Points on a hilly landscape, in no order, each with its height.
A climber steps from a point to the highest of its 2 nearest points, and stops where none of them is higher. Distance is the straight distance between rows; heights are no part of it.
vuki: [125 146 183 109 122  98 206 163 166 159 162 138 130  92 148 134 193 134
 143 191 140 122 145 108  76 143 110  93 133 106 145 125 173 105 101  89
  72 129]  (h 78.4)
pekev: [128 148 112 123 130 111 130 123 137 136 145 151 114  99 158 140 125 163
 160 140 131 119 144  96  96  79  90 141 154 169 136 122 177 119 135 151
  73 152]  (h 25.9)
Sufu: [144 103 113 112 158 156  98 125 125 106  61 124 120 148 146 135 100  83
  94 107 141 122 110 127 156 163 134 131 139 120 158 131 115 113 160  85
 159  89]  (h 32.7)
nub: [ 93 163 108 118 172 156 109 133 121 111 114 146  82 153 139 142 171 149
 126 154 144  71 115  92 143 124 121 148  89 170 132 141 145  88 203 145
  71 165]  (h 30.7)
Neso: [109 136 106 156 154 117 106 188 101 135 115 146 104 129 191 112  66 119
 171 145  80 156 157 139 143  85 128 154 132 109 153 127 170  80 192 123
 106 168]  (h 29.7)
Gatu: [130 174 117 122 145 116  83 169 136 159 174 139 113 151 151  78 122 160
 176 120  49 104 139  64 106  85 134 175 139 154 114 101 100 104 158 117
  68 109]  (h 53.7)
suru: [111 144 167 111 132 150 171 115 102  75 107 107 106 110 126 164 183 112
 108 147 172 136 128 116 154 135 102  90 127 122 124 211 191 118 124 159
 117 168]  (h 12.8)
Lezan: [101  75 138 118 161 102 177 139 133 146 113 168 150 120 118 113 127 115
 105 149 143 117 154 158  93 137 139 102 165 128 114 109 106 117 110 103
  99  67]  (h 58.4)
veki: [ 89 101 137 162 140 134 156 132  93  92  69 120 137 119 143 164 131  84
 125 143 150 181 138 185 140 143 117  89 126 113 111 172 192 122 148 134
 178 178]  (h 55.9)
puro: [117 112 141 150 133 132 144 121 117 123 133 159 100  92 160 127 120 146
 138 136 144 129 176 110  93  76  82 114 174 138 113 154 181 121 126 162
  80 161]  (h 23.7)
zalur: [116  85 146 142 129 139 148  99 122  86  70 105 133 123 113 146 149  56
  78 146 162 132 145 113 140 135  68  90 171  90  93 177 155 138 105 175
 147 170]  (h 15.7)
mul: [ 75 109 167 165 161 131 195 146  88  83 110 138 102 117 146 146 152 103
 141 148 130 190 147 175 110 137 132  81 146 127 108 160 187 118 175 108
 151 141]  (h 51.6)
paze: [109  92 148 150 104 162 123 126 122  82 130 109 119 126 114 134 162  93
 129 113 131 164  94 180 172 196 154  92  95  62 117 133  99 143  96  91
 174 100]  (h 32.1)
Sagon: [ 96 112 188 184 157 155 162 164 124  85 127 143  73 113 162 116 170 105
 127 151 107 126 158  99 132 121 101 100 156 105 104 156 159 114 160  97
  98 138]  (h 26.5)
vudo: [134  93 131 123 127 114  74 158 110 142 122 142 132 137 140  95  99  65
 113 114  94 128 114 143 168 152 157 142 127  51 137 106  76 126 108 118
 163 119]  (h 26.2)
Mizor: [121 109  99 141 149 160 100 113  90 111  95 148  79 129 161 131 102 111
 124 140 134  99 150 126 152  79  67 139 145 107 129 164 177 116 151 181
 112 187]  (h 36.5)
zavo: [129 104 126 176 142 148 109 113  85 121  91 142 103 119 144 144 110  97
  87 134 138  99 134 116 157  89  86 125 152 129  82 171 128 121 156 182
 166 204]  (h 40.5)
vusaf: [135 131 136 125 143 110 144 125 147 144  87 143 139 124 139 145 135 142
  74 153 170  63 131  65 105  86  77 111 154 186 111 157 139 105 146 148
 100 149]  (h 18.4)
lura: [139 149 140 114 125 165 148  79 132  84 138  91 109 139 101 147 138 202
 160 104 145 171 132  96 115 104 123 129 135 198 150 155 158 159 155 109
  96  80]  (h 26.7)
bigu: [170 147 205 141  83 125 184 120 174 128 176 108 132 101 115 120 185 159
 155 142 115 123 141  67  87 125 102 110 153 143 122 128 130 159  86  79
  92  91]  (h 56.7)
nesig: [128 194 135 107 117 109 108 169 136 154 230 131 147 156 109  78 164 165
 183 144  52 115 122  99 115 121 169 163 110 109  80  73  94 120  98  97
  64  91]  (h 44.5)
foro: [122 152 142 117 132 101 140 139 133 164 187 145 145 129 102  98 136 153
 159 120  87 137  97 150 122 136 198 153 108 165 113  79  19 143 109 134
 131  77]  (h 37.1)
nifo: [119 176  73 118  94  90  89 148  76 194 141 148 153 127 146 135 107 146
 162 123 127 130 117 178 143 120 161 154  64 111 148 125 149 101 123 198
 185 230]  (h 14.6)
gole: [118 119 188 209 146 122 177 160 132 121 113 146 109  88 177 130 147 103
 103 161 125 131 134  78 118 103  90 104 163 149 108 142 144 118 168  98
 137 148]  (h 23.9)
Sefaz: [165 141 106 120 108 137  97 126 142 130 132  96 128 136 133 123  69 155
 164  72 116 177 133 156 118 159 153 140 113 113 186 103 131 161 126  78
 157  81]  (h 48.9)
kizu: [132  63  97 120 171 157  92 113 128 133  67 174 127 142 121 105  76  72
  71 122 148  69 173 117  96  91  91 120 178 110  85 131 101 122 125 181
 115 128]  (h 47.8)
dof: [137 136  93 123 123  94 132 151 147 180 137 121 181 119 138 129  86 134
 154 121 154 164 145 191 120 158 143 118  75 107 179 111 163 120  97 112
 169 130]  (h 39.7)
Vef: [151 147 177 156  91  94 164 115 167 141 152  89 161  69 130 161 142 170
 123 122 144 134 118  78 109  98  93 117 149 176 125 124 127 149  94 134
 157 134]  (h 16.0)
liv: [158 148  60 113 106  95  80 124 138 180 120 103 173 121 144 136  70 142
 150  97 150 158 140 166 120 142 124 130  79 118 194 120 179 131 123 133
 181 157]  (h 37.8)
zarur: [122 143 161 128 105  84 177 158 145 172 188 151 142  79 151 119 166 151
 163 167 131 133 138 119  76 110 125 120 143 136 121 106 156 120  64 131
  71 149]  (h 70.7)
dasi: [119 192  84 128  95  94 111 146 105 168 143 146 167 114 161 157 131 157
 157 132 140 123 110 144 143 119 138 152  90 171 139 113 170 102 149 164
 159 211]  (h 13.5)
Ragut: [108  74 106 101 175 134 130 118 126 129  74 184 151 133 109 113  89  88
  93 145 152 107 158 163  87 116 118 103 172 119  90 115 119 114 113 137
 109  96]  (h 52.8)
zomi: [153 115 106 121  65 119  40 135 113 136 141 100 121 139 120 125 115 124
 127  96 103 149  99 151 176 165 156 137  71  38 172 133 102 158  93 124
 196 155]  (h 22.7)
daneg: [ 93 155 138 113 115 138 166 104  86  80  91 112 126 119 130 181 171 139
 128 119 183 154 118 155 157 130 122 105 107 152 139 205 190 121 135 181
 151 181]  (h 11.8)
Zosu: [117 143 153 143 144 135 167 127 139 102 160 119 112 132 102 128 170 162
 132 131 134 119 103 107 141 141 147 124 109 175 118 124  78 147 140  92
 119  90]  (h 41.2)
Ket: [139  99 114  91 178 159 117  94 104 103  65 148 120 141 111 121 130 117
  72 104 177  87 112 143 128 128 144 131 134 174 113 144  50 123 150 152
 132  77]  (h 27.6)
zesaz: [144 159 164 155  93 127 146 135 172 121 195 111 112 123 131 111 168 153
 172 132  83 117 122  62 118 113 121 138 120 137 107 112 118 153 118  77
  78 117]  (h 61.7)
Rupoz: [ 96  96 134 178 158 156 142 119  83  93  89 142 113 141 126 128 114  98
 144  96 107 189 120 173 116 133 163 117 144 164  80 118  76 145 180 111
 184 108]  (h 56.6)
sufun: [120 103 121 157 145 142 122 121  81 134  94 152 115 137 141 128 102  92
  89 121 125 127 126 156 150 101 141 135 137 126  86 148  84 123 145 163
 184 180]  (h 44.3)
dur: [132 111 148 139 102 177 131  80 104  46 125  79  96 132  94 140 157 121
 119 107 140 182 125 129 149 142 115 106 145 110 107 174 148 184 110 153
 142 122]  (h 68.5)
ranef: [128 186  81  92  84 101  56 134  64 156 171 141 127 153 132 126 119 159
 163  94  94 132 110 154 152  97 165 177  82 116 146 117 125 125 121 215
 171 198]  (h 16.1)
zoser: [170 190  75  85  87 121  64 112 129 163 175  84 143 155 124 142 113 169
 161  86 114 137 126 125 123 161 145 165  84 124 180  98 166 145 131 121
 157 134]  (h 62.0)
lefo: [128 148 131 138  95 130 148 101  98 108 162 107 136 116 102 138 131 190
 200 103 149 212 147 205 121 136 152 122  95 137 158 150 172 160  81 150
 144 139]  (h 9.5)
Solit: [120 176 143 131 137 117 107 176 144 142 206 149 116 147 132  66 173 158
 185 145  68  96 132  74 103  95 144 156 125 148  76  98 101 123 123 114
  30  86]  (h 48.3)
zol: [110 213 102 123 105  99 107 166  93 149 167 161 155 113 176 150 181 157
 147 143 138 108 108 116 137 141 144 170 102 157 101  85 164  95 154 167
 126 190]  (h 12.2)
rorum: [128 102 129 162 148 137 131  83 114  90  64 118 141 136 106 158  92 113
  98  84 136 173 128 135 116  91 118 110 168 195  71 149  89 156 168 153
 201 118]  (h 48.8)
Pim: [133  99 129 154 135 138 146 107 126 125 100 150 165 131 103 141  80 111
 109  98 129 160 130 153  86 102 140 111 179 180  62 109  57 155 135 146
 216 108]  (h 44.4)
Dozad: [105 104 175 159 151 140 165 149 141  79 108 107 104 119 142 133 151  90
 128 139 116 135 141 115 136 159 113  93 149  99 131 152 160 123 163  61
 124 110]  (h 29.0)
gote: [142 124 155 162 110 165 145 112 124  84 156  93  95 118 129 121 123 155
 172 111 115 184 156 130 125 118 114 115 155 116 145 144 168 163 111  92
 115 113]  (h 26.3)
Kunug: [117 158 161 158 131 153 152 122 154  95 176 125  96 149  98 121 155 176
 174  96  84 143 100  98 154 126 177 132  99 152  92 121  73 147 171  58
  99  80]  (h 37.4)
Fuz: [127 142 143 150 100  60 165 170 161 183 168 173 165  77 193 137 167 145
 142 173 132 116 120  71  76  93 105 128 143 138 107  92 141 112 119 134
  82 148]  (h 64.7)
zusu: [152 124 127 128 134 169 128  77 133  72 128 104  93 137 115 134 103 171
 167  94 121 193 160 131 111 114 110 137 161 146 152 146 178 169 141 105
 103  66]  (h 23.8)
pago: [146  92 138 146 141 110  93 154 121 165 122 153 138 124 144  89  75  76
 131  93  83 144 132 133 131 118 158 138 165  91 133  93  66 112 117 120
 174  92]  (h 28.7)
buf: [116 117 144 138 143 152 140 136 159  74 103  96 124 133 120 139 139 105
 119 120 122 150 116 128 168 175 144 114 106  98 155 127 128 130 162  37
 139  72]  (h 31.7)
viv: [109 119 138 104 133  86 191 148 155 183 150 151 178 113 116 144 182 123
  83 195 159  61 103 125 113 155 120 106 119 142 120 117 118 102  89 137
  98 139]  (h 66.1)
goli: [117  97 130 122 158 137 142 113 122 118 116 146 109 116 126 123 132 118
 101 155 158  84 166 113 105 104  81 112 164 125 115 165 167 120  97 176
  71 162]  (h 21.5)
botar: [126 102 149 124 105 178 132  71 108  45 109  92 117 121  82 138 157 108
 145 100 144 192 118 175 135 164 126  90 148 120  86 146 104 175  91 156
 161  89]  (h 61.6)
Rom: [111 126 192 124 151 115 218 140 132 124 137 129 123 108 113 133 207 141
 111 169 155 104 131  91 112 137 118  86 136 160 122 156 112 121 121 120
  93  88]  (h 48.1)
todu: [126 135  87 102 134 114 147 108 134 138  81 130 152 123 152 169  63 160
 118 126 165 128 153 139 118  89 116 117 137 184 154 162 197 111 155 136
 130 134]  (h 33.5)
dori: [136 187 119 128 113 180  97  76 132  91 169 109  90 158 108 136 148 198
 164 108 105 141 122  80 122  96 128 158 113 198 135 122 145 151 180  99
  86 111]  (h 30.2)
zumi: [108  94 121 137 140 167 123  97  87  60  74 102 116 140 124 152 133  95
 132 109 131 175 124 158 143 150 119 101 128 111 106 165 157 149 154 143
 165 135]  (h 60.6)
Rud: [154  87 121 152 127 116 119 126 145 150 100 137 165 110 115 124  57 105
  78 107 122 126 144 131 100  86 121 120 180 136 100 107  85 142 123 129
 205 131]  (h 40.6)
nole: [132  89 159 195 122 118 127 157 132 122 120 121 110 109 159 116 114  67
 108 151 102 121 148  99 147 126  79 115 176  71 111 135 148 137 119 111
 139 170]  (h 19.1)
ditub: [128 156 128 109  86 146 149  75  96  94 128  94 136 116 112 163 141 165
 162 103 167 179 137 165 138 124 125 123 110 143 152 176 189 147  86 182
 147 173]  (h 10.6)
toziv: [107 130 160 118 141 108 183 124 139 124 127 114 144 127 109 150 179 146
  96 151 156 107 105 122 128 142 138 110 117 184 119 141  94 128 131 128
 129 114]  (h 44.6)
tupa: [147 143 155 154  92  98 171 136 158 151 158  92 151  97 142 145 128 150
 180 124 130 157 156 136 100 140 118 104 130 121 165 130 183 147  92  85
 133 117]  (h 7.6)
leda: [ 94  98 134 172 148 124 163 159 100 140 102 146 149 127 136 140 104  96
 120 138 140 165 124 200 135 149 150 107 114 122 107 140 137 113 149 118
 188 154]  (h 52.1)
rovo: [128  85 178 221 139 133 150 142 136 116 116 135 107 104 146 112 121  66
 102 143 102 131 156  83 113 106  92 106 201 127  73 136 103 147 145 115
 150 147]  (h 21.4)
mufe: [190 162  86  81  97 148  68  89 151 141 161 102 124 161 121 125  85 187
 159  94  99 148 131 120 110 130 144 163 119 131 190  94 146 157 123 109
 129  95]  (h 55.2)
gudu: [138 115 108  94 131 157  99  84 106 106 114 113 103 141 109 129 123 124
  92 123 154  92 126 133 153 117 100 138 131 100 131 155 139 152  97 193
 126 166]  (h 40.9)
tuz: [129 120 154 134 135 160 134 100 121  66  87  91 103 137 119 143 173  97
  76 127 171 107 136  94 166 129  70  95 149 119 107 202 152 136 124 179
 125 167]  (h 14.2)
zarin: [134 131 135 109 114 135 130  92 108 127 154 112 162 111  76 137 144 145
 110  96 163 137  90 208 148 159 157 130  85 131 112 124  67 164  60 201
 197 140]  (h 47.3)
nak: [130  88 136 169 131 103 156 154 135 165 119 151 170 109 131 129  84  87
  98 145 122 131 151 149 109 111 118 103 172 111  96 118 122 128 106 118
 166 138]  (h 37.3)
zogov: [131  86 105 142 165 158  77 115 114 156 101 182  83 142 130  84  72 110
 109 117 111  66 179 104 104  56 100 141 174 129  93 133  93 126 134 211
 104 135]  (h 42.6)
Fesuv: [121 100  81 139 151 140  79 151  95 130  95 159  81 132 170 110  70 103
 151 137  88 126 176 132 148  57  93 158 146  90 146 149 174  91 171 166
 108 169]  (h 33.0)
soti: [149 108 117 156 113 107 133 156 157 163 130 107 171 111 144 122  91 103
 147 118 128 178 148 176 138 189 134 116 104  86 170 109 140 132 106  76
 188  94]  (h 42.0)
Nudif: [140 115 135 154 124  87 133 160 129 189 161 148 163 109 132  99  75 126
 139  96  92 146 135 137 112  88 166 142 158 137 102  89  57 134 101 148
 165 109]  (h 31.6)
Lotud: [161 126  97 110  43 130  23 104 123 127 147  98  90 155 115 128 119 140
 119 119  79 130 106 104 180 143 134 157  76  38 168 143 120 143 110 130
 177 179]  (h 21.2)
ketu: [ 98 190  97  91 158 129 114 158 119 125 169 146 101 163 136 101 166 188
 160 149 113 105 142 107  92 125 155 165 106 179 121  86 156  84 207  90
  48  95]  (h 38.2)
zimap: [143  95 100  74 137 124 113 104 159 139  74 104 165 146 111 137 119  81
  59 146 175  84 121 133 153 182 103 116 125  70 171 149 160 115  82 137
 115 137]  (h 47.7)
sakol: [123 101 127  90 152 139 158  64 121  77  79 122 129 131  78 136 131 148
 105  99 173 141 129 144 103 132 127 109 166 174  93 133  84 153 123 152
 115  33]  (h 26.8)
bisom: [119 138  69  88 147 149  64 130  76 122 116 150  78 162 150 118  88 133
 157 103  98 126 108 151 161  96 157 177  85 124 172 137 145  89 207 160
 149 160]  (h 25.2)
Runi: [ 99 190 109 133 156 158  92 150 123 110 157 146  83 161 139 122 152 173
 147 126  98  99 119  75 130 112 139 157  93 172 112 110 133  93 223 106
  66 122]  (h 34.2)
bal: [136 110 109 119 164 175 113  93 122  90  50 111 110 157 130 141 110 113
  82 100 157 118 121 119 147 115 121 131 141 164 128 144  99 126 185 120
 147  84]  (h 30.1)
nopo: [121 110 126 122 129 181  99 122 129  70 120 122  95 137 111 123 154 104
 115 120 124 128  87 150 179 176 161 122  92  78 141 129  92 119 132  66
 124  91]  (h 34.5)
Begi: [130 162 143 100 103 162 139  75 109 108 176  95 141 131  65 146 178 169
 119 100 154 147  71 172 144 161 177 134  70 151 124 121  67 172  73 169
 152 125]  (h 44.1)
nusi: [111 133 174 126 134  89 204 178 172 165 146 151 159 107 146 134 192 104
 106 201 134  83 120 117 116 168 122  97 116 116 143 122 147  84 115  93
  95 136]  (h 71.8)
nul: [112 176 100 117 141 135 119 111 123 120 118 144 111 129 151 158 145 170
 153 146 150 111 121 100 117  93 102 149 125 188 148 138 183 103 180 142
  89 173]  (h 28.1)
Rer: [124  96 118 139 170 148 104 142  96 118  84 177 104 152 135 109  89  84
 121  95 110 159 113 155 123 139 174 132 153 148 105  99  60 105 182  95
 184  73]  (h 64.9)
kezo: [168 157  91 111  40 110  52 116 125 152 155  90 121 139 130 141 130 134
 124 135 108 114 118 109 157 152 110 162 103  60 170 122 163 145  77 159
 158 211]  (h 19.5)
gub: [159 111 100 106 119 156  82 114 134 106  70  95 131 139 141 151  99 113
 114  90 148 148  92 151 160 191 151 120 101 100 184 126 128 123 160  79
 182  78]  (h 34.9)
siv: [115  88 146 138 152 130 153 148 136 142 113 158 143 127 112 123 133  95
  98 143 137 130 114 145 134 155 156 133 132 144 117 100  59 116 128  94
 147  74]  (h 65.9)
fide: [ 82 123 158 172 163 147 178 132  75  82 107 129 120 125 128 159 143 129
 136 119 125 187 129 171 124 123 143 105 130 181  89 156 122 132 176 118
 168 129]  (h 51.0)
sopo: [141  98 145 164 117 127 131 118 147 107  83  90 131 118 143 152 117  69
  88 130 132 137 144  87 141 132  62  93 180  81 134 159 176 136 120 124
 159 151]  (h 17.2)
goro: [149 135 153 144 116  92 152 130 176 157 128 119 146  90 145 149 154 148
  93 157 153  76 117  50 107  99  76 122 144 163 115 119 119 127 116 146
 117 149]  (h 17.3)
vemi: [117  92 117  82 168 116 151 131 133 135 100 166 125 133 115  99 128 134
 119 156 158  86 157 141  86 132 132 127 147 122 143 125 148 103 129 113
  37  69]  (h 52.7)
Razu: [147 119 166 180 111 102 134 191 176 162 147 103 148 113 153 100 111  77
 139 143  74 112 131  98 167 155 119 138 135  65 143 109 116 125 108  73
 135 128]  (h 5.1)
buk: [128 132 109  95 147 137  95 141 144 145 130 123 109 153 128 109 114 114
 110 126 112  97 108 110 150 151 147 151 108 108 154 119 107 122 149 104
 106 128]  (h 45.8)
rig: [163 135 173 147  91  82 154 179 199 181 181 116 159 100 149 113 140 110
 166 147  80 112 138  85 120 144 103 136 138 100 135 100 133 138  97  64
 107 104]  (h 6.0)
limem: [113 143 145 132 140 133 144 132 114 129 148 127 123 133 112 142 179 123
  97 143 139  89  90 126 157 143 131 132  98 147 108 128  92 135 115 162
 123 177]  (h 40.8)
nir: [137 137 110 127  93 103  66 175 129 161 149 118 132 148 131 106 121 104
 139 116  80 129 105 138 162 167 160 145  84  56 166 117 108 130 107 117
 159 150]  (h 24.0)
puve: [114  92 137 117 151 116 195 104 136 110  68 133 150 128  99 155 122 132
  98 127 174 151 141 118 103 130 122  88 168 181 101 148 124 132 147 121
 138  34]  (h 29.4)
duli: [135 167 120  99 114 122 104 136 135 160 203 133 130 147 103 102 145 175
 159 116  86 118 114 113 117 133 178 162 108 148 121  87  82 143 101 124
  94  96]  (h 40.7)
zari: [120 110 117  99 142 102 146 127 145 177 146 142 160 125 105 126 138 113
  89 153 143  72 128 148 119 142 144 137 121 121 131 107  97 133  73 157
 111 140]  (h 60.0)
tekat: [128 144 114 141 129  75 142 174 150 196 130 177 163 105 180 139 129 136
 114 172 150  83 116  81  89  87 110 136 143 161 103  96 144  80 153 120
  94 154]  (h 60.2)
leto: [127 104 140 123 159 135 158 123 145 133  75 141 133 125 134 143 141  99
  54 169 190  56 142  87 124 104  83  91 156 135 123 174 157  99 121 172
  88 159]  (h 19.7)
Satu: [146 161 142  91 118 146 145  76 149 110 153  93 127 159  63 128 190 191
 104 129 167  96 111  66 108 126 112 126 125 204 120 132  98 162 126 151
  83  78]  (h 32.3)
Tekov: [141 123 143 151 149  91 115 188 160 186 149 140 143 126 149  75 112 100
 130 151  82  66 145  56 126  94 112 152 158 124 108  97  90 106 125 126
  79 120]  (h 2.9)
tob: [ 93 134 103  78 172 100 127 171 143 164 129 165 109 135 138  85 120 140
 130 178 131  84 157 124  95 111 128 151 126 130 143 113 165  73 166 116
  23 110]  (h 47.6)
Lalok: [143 198  58  58  93 137  72 124 112 155 172 106 144 168 110 131 127 171
 160 116 130 150 120 175 124 176 172 161  56 108 177  89 180 124 123 127
 126 137]  (h 56.0)
beriv: [142 136 133 131 113 130 121 109 127 127 149 111 122 117 106 137 151 135
 113 138 144  93 113 111 142 118  96 136 128 125 128 137 128 145  89 182
 117 187]  (h 37.5)
bodid: [117 105 127 149 136 156 133  73  93  70  75 108 105 135 120 152 114 116
 115 104 140 163 138 136 137  97  90 118 164 154  86 167 140 156 154 186
 160 145]  (h 54.5)
ges: [118  72 129 168 121  93 148 143 145 154 132 140 155 104 135 112  88  66
 135 150 100 145 183 151  92 108 100  91 195  73  96 121 153 142  67 121
 136 147]  (h 35.1)
bugu: [128  87 140 118 113 159 118  63 102  77 122 121 125 113  79 129 133 113
 124  95 146 154 129 181 100 139 121 116 162 114  84 115  83 174  61 190
 151 101]  (h 55.8)
puvat: [129 112 166 159 106  76 191 172 175 177 157 116 169 106 157 120 126 114
 147 153 112 137 154 144 114 157 113 113 133 108 147 114 144 124  88  69
 129 100]  (h 6.7)
Nafe: [143 163  59  56 108 150  71 115 104 134 150 133 102 166 123 118 106 160
 167 123 121 140 129 183 120 132 156 174  80  85 180 116 184 114 131 151
  93 155]  (h 50.5)
Mis: [136 175 140 158 120 101 101 191 151 150 169 122 135 117 189  91 128 132
 192 148  60 118 122  60 126  94 115 158 143 124 118  81 133 109 145 115
  80 145]  (h 60.7)
fovi: [136 157 129  84 129 179 111  61 128  92 158 117 104 166  65 118 176 175
 117 126 149 102 102 116 123 125 149 139 101 171 124 133  88 159 120 151
  71 103]  (h 35.9)
leku: [104  91 138 137 168 147 119 166 126 112 102 167 110 138 128 101 115  75
 120 115 105 129 127 144 135 160 159 134 136 119 128  95  60 100 159  69
 125  50]  (h 76.2)
bik: [147 114  83  61 154 115 100 131 156 177  85 137 158 155 130 139 100  87
  70 157 170  49 110 133 133 176 133 135 111  90 178 114 138  91 123 114
 109 131]  (h 50.7)
Gebe: [122 127 160 177 144 102 125 207 156 158 138 132 132 133 151  81 122  72
 131 159  67  89 118  79 164 118 127 141 135  84 123 106  83  93 132  98
  94 141]  (h 4.0)
tilan: [106 106 154 172  98 135 141 160 105  88 150 114 118 121 129 132 147 108
 160 126 110 200 132 192 155 175 139  97  91  49 133 138 152 151 104  87
 169 129]  (h 30.5)
tizik: [104 124 147 145 146  97 152 161 110 177 158 158 152 120 124  93 121 129
 140 127  90 140 114 162 132 111 184 147 130 156  95 104  49 115 106 150
 137 131]  (h 34.3)
poze: [120 118 115  66 159 122 166  85 123 113  68 128 145 147  87 138 142 151
  85 130 197 100 107 138 122 130 135 122 123 190 120 130  73 125 140 153
 106  50]  (h 28.0)
Penug: [156 102 103  95  99 174  57 109 141  92  97 111  97 139 131 125 116 104
 114  96 117 120  91 122 182 183 151 120  96  50 176 121 116 117 135  49
 146  87]  (h 37.2)
nuz: [152 129  90  92 121 161  45 123 152 118 130 125  82 177 131 109 112 116
 127 118  95 103 104  89 163 150 153 150  91  56 167 117 123 109 158  77
 106 108]  (h 41.1)
lobal: [ 85 151 100  75 181 122 121 156 127 130 137 161 109 160 117  93 140 153
 142 152 119 100 132 152 109 134 167 165 106 145 134 102 128  87 174 125
  54 113]  (h 42.9)
gev: [146 174 184 167  82 106 164 119 155 126 195 122 148  70 141 159 197 154
 145 147 138 137 104  85 116 125 103 112 127 146 111 120 123 152  81 159
 148 185]  (h 14.8)
Butop: [143  94 109  75 135 133 115  89 123 117  98 121 146 128 105 131 114  94
  85 132 171 112 127 168 139 155 105 121 143  71 140 144 140 141  63 172
 124 147]  (h 44.7)
pedi: [125 115 108 129 158  96 151 154 141 186  98 158 147 124 143 127  93 129
  97 159 141  97 128 121 115 102 134 145 145 162 128 123 121  90 161 105
 118 135]  (h 55.4)
luv: [123 172 121 123 125 178 111  99 133  92 166 120  86 153  98 130 140 193
 175  86  96 170 106 122 135 120 169 150  85 162 139 124 109 147 178  83
 110  88]  (h 33.9)
Nal: [137 158  58  97 108 103 115 105 135 168 110 130 179 124 149 165  61 161
 145 115 165 127 143 155 113 106 125 135 100 164 174 136 205 118 121 145
 154 180]  (h 35.7)
sib: [128 104 142 196 126 126 137 161  92 140 109 137 137 123 139 139  97  97
 111 115 113 164 115 156 161 127 145 126 130 132 100 131 104 128 159 123
 221 172]  (h 48.6)
Nitan: [140 108 201 138 130 126 198 128 162 118 141 117 109  95 119 114 174 132
 124 151 130 100 156  61  96 121  85  86 166 129 123 148 117 146 107  89
  82  71]  (h 52.5)
batan: [116 115 121 136 156 119 140 145 131 141 117 137 118 124 140 122 120 125
 123 140 129 109 133 119 136 130 132 136 137 142 149 133 141 118 141 109
 104 133]  (h 50.8)
fekam: [113 109 125 105 147 104 189 123 136 129  69 122 158 132 119 165 111 143
  98 144 179 135 140 132 114 110 124  80 150 181 128 167 185 107 162 120
 126  93]  (h 31.5)
gedir: [156 109 117 147 121 108 109 155 148 159 128 110 137 122 164 101  60 111
 171  99  95 176 153 152 132 152 134 137 128  89 170  95 122 146 130  71
 162  85]  (h 44.9)
bana: [101 142  89 128 153 141 102 157  83 129 100 155  93 137 172 123  67 137
 170 121 101 154 140 160 145  82 158 171 104 147 172 135 170  79 215 137
 135 164]  (h 27.4)
piv: [154 197 147 166  82 111 104 158 167 123 200 114 130 129 163 126 148 156
 193 127  68 137 123  57 143 118 127 154 114 127 115 102 153 139 151  74
 107 140]  (h 68.4)
Sizas: [118 116 141 154 113 134 137 154 118 111 140 111 116 123 144 121 121 130
 161 130 112 171 143 169 143 154 135 131 117  86 153 132 171 137 123  90
 132 131]  (h 28.8)
tene: [121  97 123 110 110 135 128  85 101 117 126 147 170 103  79 132 129 101
  94 108 157 139 106 215 116 146 136 112 134 106  77 111  55 158  27 205
 187 127]  (h 50.6)
givit: [127 166 121  94 117 174 109  74 106  94 188 125 105 163  63 117 170 165
 127 108 128 137  72 158 146 149 181 138  74 129 115 123  77 157  95 146
 104 129]  (h 40.4)
rudip: [146 144 139 150  76 109 156 101 139 129 167  84 157 101 121 139 104 184
 183  97 147 194 162 166 105 111 121 113 126 128 156 127 178 175  65 134
 154 137]  (h 8.6)
gar: [159  97 100  61 139 114  99 104 153 178 112 146 162 134 109 124 103  94
  69 134 163  57 108 143 131 162 142 145 124  88 158 106  84 108  64 160
 133 129]  (h 54.6)
lamor: [137 152 121  61 139 119 140  79 160 129 105 100 144 147  70 149 169 176
  84 122 172  91  98  95 127 151 133 125 111 195 130 116  80 147 125 144
 112  69]  (h 29.9)
vafut: [162 171  85 104  58 107  58 109 109 162 165 112 128 129 131 140 106 158
 152  99 116 131 121 130 135 121 111 166  91 108 162 111 145 150  90 195
 175 212]  (h 18.0)

Where does a climber stop that starts at each point below?
nifo => piv
zusu => piv
pago => piv
nuz => vuki
lamor => dur
Nal => zoser
beriv => vuki

Call two points neighbours if one is among the 2 nearest of the other. Go from one point of each pair to the other, from neighbour to neighbour, staying as high as possible. Name the lowest point that can't be avoided.
zoser, zumi => sakol
vuki, leku => Ket
vuki, piv => beriv
veki, leku => fide
